The views of a scene show one set of named points, each view turned or mirrored, and shifted as a whole, with a little noise and some points left out.

Scene 1
View 1
lag: [ -5, -18, -28,  11,  51, -12, -28, -21,  -2,   1, -59,  52, -16,  15,  26,
  73,  44,   1,  32,  -7, -21]
Kolo: [ 13,   1,  -7, -15,  21,  18, -14, -13,   5, -17,  -1,  12,   4,  13,  14,
   6,   5,  28,   3,  -2,   0]
Faris: [  4, -26, -23,   0,  47,  12, -35, -33,   5, -25, -25,  26,   8,  -8,  -4,
  40,  13,  15,  -5, -15,   1]
Rufer: [ -5, -37, -29,   9,  62,   7, -44, -31,   6, -24, -49,  44,   5, -14,  -3,
  64,  24,   9,   2, -20,  -5]
guked: [  8, -15, -17,  -8,  43,  17, -25, -18,   8, -18, -23,  29,   5,  -1,   8,
  28,  12,  22,   1, -10,   1]
zibo: [  3,   3, -11, -10,  28,   9,  -4,  -3,   8,   0, -25,  32,  -9,  20,  30,
  23,  22,  23,  25,   4, -13]
Kis: [ -5,  -8,  -7, -29,  43,  37,  -2,  18,  31,  -9, -44,  53,   1,   0,  26,
  13,   8,  37,  29,  -2,   3]
Boke: [  6,  -6, -27,  10,  36, -17, -24, -29, -11,   0, -28,  30, -15,  24,  23,
  57,  42,   4,  23,  -2, -20]
modo: [  1,  -1, -13, -10,  35,   4,  -2,   3,  11,   3, -39,  44, -14,  23,  35,
  34,  31,  21,  36,   3, -12]
zazel: [ 10,  -1,  -8, -21,  25,  26,  -8,  -7,  12, -16,  -7,  20,   7,   4,  14,
   1,   1,  32,   4,  -1,   4]
mibut: [ -5,  -8, -16, -11,  44,  16,  -5,   7,  15,   1, -49,  54, -10,  12,  29,
  36,  25,  21,  33,   1,  -8]
Liv: [  4,   5,  -9, -11,  29,   4,   3,   4,   7,   5, -35,  41, -16,  27,  40,
  26,  32,  21,  37,   8, -13]
View 2
Faris: [-36, -36,  -5,  -1, -21,   5, -26,  10,  -9, -22,  -7,  -8, -11, -30, -10,
   0, -28,   2,   1, -10, -16]
modo: [ 12,   1,   6,   8, -24, -14, -39,  15, -21, -29, -27, -41,  18, -22, -11,
   3, -49,  10,  13,  21,   4]
Liv: [ 22,   9,   6,   7, -20, -14, -38,   9, -22, -29, -28, -43,  20, -22,  -5,
   8, -56,  10,  15,  18,   3]
Rufer: [-49, -40,   0,  10, -39,   1, -44,  20,  -4, -19, -11, -13, -12, -42, -29,
 -16, -23,   1,   9,   2, -13]
zazel: [ 18, -21,  -9,  -6,  -6, -15, -13,  -2, -20, -36, -14,  -2,   4,  -4,  14,
  17, -38,   0,  -9, -18,  -3]
Kis: [ 30, -25, -12,   8, -44, -34, -26,  18, -10, -39, -26, -14,  15,  -2, -11,
   3, -36,  -4, -10,  10,  19]
guked: [-15, -23,  -2,  -3,  -9,   1, -21,   1, -16, -27, -11, -10,  -4, -25,   1,
  11, -38,   6,   1, -15, -13]
lag: [-36,  -6,  13,  15, -33,   4, -59,  23, -14, -20, -22, -47,   5, -46, -34,
 -17, -44,  11,  28,  30,  -9]
zibo: [ 15,   0,   2,   4, -15,  -9, -31,   7, -24, -29, -24, -30,  15, -20,  -2,
  11, -52,   7,   9,  10,  -1]
Boke: [-27,   4,  16,   6,  -8,  12, -45,   8, -22, -18, -16, -46,   2, -46, -13,
   2, -52,  14,  26,  12, -19]
mibut: [  8,  -9,   0,   8, -39, -18, -38,  19, -16, -31, -27, -32,  15, -19, -16,
  -2, -43,   3,   8,  23,   8]
View 3
Boke: [ 16,  35,  -9, -59, -18,  23, -11,  52,  43, -24,  18,  25,  27,  17,  -2,
   1,  10, -12,  16,   8, -28]
zazel: [ 47,  20, -12, -50,   0,  14,  13, -10,  40, -20,   1,   9,  -1,   3,  -6,
 -12, -28,  -8,   1, -32,  15]
Rufer: [ 20,  49, -21, -57, -22,   5,  -1,  13,  40, -46,  29,  17,  38, -23, -20,
 -47,   3,   9,  22,   5, -49]
zibo: [ 34,  27,  -1, -43,  -1,  15,   8,  22,  26, -20,  20,  25,  10,  11,  -7,
   9,  -6, -10,  -5, -18,  -3]
mibut: [ 29,  36,   6, -41,   1,  10,  10,  17,  12, -29,  37,  31,  15,  -1, -18,
   6,   1,  -5, -10, -15, -20]
Liv: [ 30,  30,   6, -41,   3,  14,   4,  32,  16, -16,  28,  31,  13,  18,  -7,
  26,   2, -13, -13, -17,  -7]
guked: [ 36,  25, -19, -55, -12,  17,   2,   9,  53, -28,   3,   4,  13,   5,  -6,
 -25, -15,  -6,  11, -13,  -5]
modo: [ 29,  33,   7, -45,   0,  13,   7,  25,  20, -21,  31,  31,  15,  10, -12,
  16,   2,  -8, -10, -13, -12]
Kis: [ 48,  32,   4, -36,  12,   1,  24, -14,   4, -25,  34,  27,   2, -14, -18,
  -4, -12,  -1, -18, -36,  -7]
lag: [  7,  46,  -3, -51, -15,  13, -11,  51,  24, -35,  38,  34,  39,  -1, -15,
  -5,  19,  -2,   6,  11, -48]
Kolo: [ 46,  19, -14, -53,  -7,  20,  10,   1,  48, -19,  -4,   7,   2,  11,  -4,
  -8, -24,  -9,   5, -24,  15]
Faris: [ 30,  36, -22, -58, -20,   9,   0,   4,  48, -39,   9,   8,  24, -10, -15,
 -40, -10,   3,  19,  -7, -24]
View 4
Liv: [ -2, -16,  47, -10,  17, -31, -32, -27, -29,  -1,  22,  12, -21,  -6,  -3,
  10,  -6,  -4,   0,   3, -28]
guked: [-12,   6,  20, -13, -25,  -9, -44, -33, -35,  19,  10,  -5, -13,  24, -13,
 -22,  -7,  -4,  11, -19,  -5]
zibo: [ -7,  -3,  37, -10,   6, -19, -34, -27, -28,   1,  19,   6, -17,   1,  -3,
   6,  -5,  -4,   7,  -5, -18]
Faris: [-15,   2,  27, -23, -28,  -7, -35, -39, -39,  36,   3,  -9,   5,  28, -15,
 -36, -15, -18,  11, -13,   1]
zazel: [ -9,  22,  17,  -7,  -4,   2, -50, -24, -27,  -3,  11, -10, -10,  11, -10,
   2, -12,  -8,  23, -27,   2]
Rufer: [-16, -14,  39, -35, -29, -15, -22, -38, -40,  58,   3,  -5,  18,  28, -13,
 -49, -18, -33,   4,   3,  -5]
Kolo: [-12,  18,  16,  -3, -14,   0, -49, -27, -31,  -4,  11,  -7, -17,  14, -11,
   0,  -7,  -1,  18, -29,  -2]
Boke: [-14, -28,  47, -13, -23, -36, -28, -42, -42,  30,  16,  11, -25,  17,  -5,
 -27,   0,   4, -18,   7, -29]
modo: [ -4, -15,  46, -15,  14, -27, -29, -26, -29,   7,  19,   9, -13,  -5,  -2,
   3,  -9,  -8,   2,   5, -27]
Kis: [  0,   8,  38, -23,  30,  -4, -30, -15, -20,   2,  17,  -5,  14,  -6,  -4,
  13, -27, -32,  30,  -3,  -8]
mibut: [ -4, -14,  48, -21,  13, -23, -24, -25, -29,  17,  17,   4,   0,  -3,  -4,
  -2, -19, -25,   8,   9, -22]
View 5
Rufer: [-16,   9,  -3, -22,  36,  14,  -1, -23,   7, -30,  10, -21, -29, -51,  39,
 -33, -65,   9, -27,  -5,  33]
guked: [-20,  11,  12, -29,  37,  24, -22, -19,  -1, -11,   4, -14, -16, -25,  51,
 -13, -38,   3,  31,   0,  44]
Liv: [-28, -32,  12, -17,  -5,  38, -13,  -8,  -4, -20,  -1,  16,  -5,   3,  39,
   2, -19, -24,  10,  -3,  29]
Kolo: [-26,   9,  13, -28,  31,  25, -33, -11,  -1,  -6,  -8,  -5, -13,  -7,  57,
  -4, -24,  -6,  52,  -6,  42]
Boke: [ -6, -24,  25, -22,  21,  44,  -1, -28, -13, -27,  25,  -3, -10, -25,  27,
  -7, -41,  -2,  -4,  17,  39]
modo: [-30, -30,   5, -14,  -2,  33, -13, -11,  -1, -25,  -2,  11, -10,  -5,  40,
  -3, -27, -21,   0,  -5,  28]
Faris: [-18,  16,   3, -27,  41,  17, -15, -19,   6, -20,   3, -17, -23, -37,  47,
 -22, -52,   5,   6,  -5,  40]
lag: [-11, -28,   9, -17,   7,  35,   9, -23,  -2, -38,  20,   0, -18, -34,  21,
 -15, -50, -10, -39,   8,  28]
mibut: [-30, -23,  -5, -14,  -2,  26,  -9,  -9,   6, -27,  -7,   6, -14, -10,  38,
 -10, -33, -20,  -7, -10,  24]
View 6
Rufer: [  0,  34,  26,  20,  36, -53,  32,  -6, -37,  -9,  34,  12,  -7,  18,  29,
  13,  10,  -9,  10, -19, -30]
Kolo: [  1,  23,  22, -11,  20, -17,  20,  15,  -1,  29,  36, -16,  18, -38,   3,
   9, -21,  15,  17, -32,  11]
Faris: [ -8,  30,  21,   9,  29, -34,  29,   4, -26,  -1,  43,  -4,  -2,  -1,  19,
  17,  -2,   0,  13, -26, -12]
lag: [ 25,  12,  44,  13,  28, -70,  12, -12, -22,  24,  20,  20,   3,   9,  38,
  -1,  26,  -5,  37, -13, -50]
Kis: [ 19,  49,   0,  11,  40, -41,  17,  18,   6,  31,  -9,  18,  31, -36,   8,
 -20, -20,   8,   2, -29, -11]
zibo: [ 20,  17,  27,  -2,  22, -39,   9,   9,   3,  42,  16,   0,  21, -32,  15,
  -7,  -5,  14,  27, -26, -13]
zazel: [  4,  31,  13,  -5,  26, -15,  19,  17,   0,  27,  31, -15,  21, -40,   3,
   4, -22,  14,  11, -33,   9]
Boke: [ 19,  -2,  52,   1,  18, -52,   7,  -6, -16,  32,  38,  -2,   3,  -5,  31,
   7,  20,   8,  45, -16, -32]

In a view up to two points have been moved. Name them for each view, in the order of its rows, or write none.
view 1 -> guked
view 2 -> none
view 3 -> none
view 4 -> none
view 5 -> none
view 6 -> none
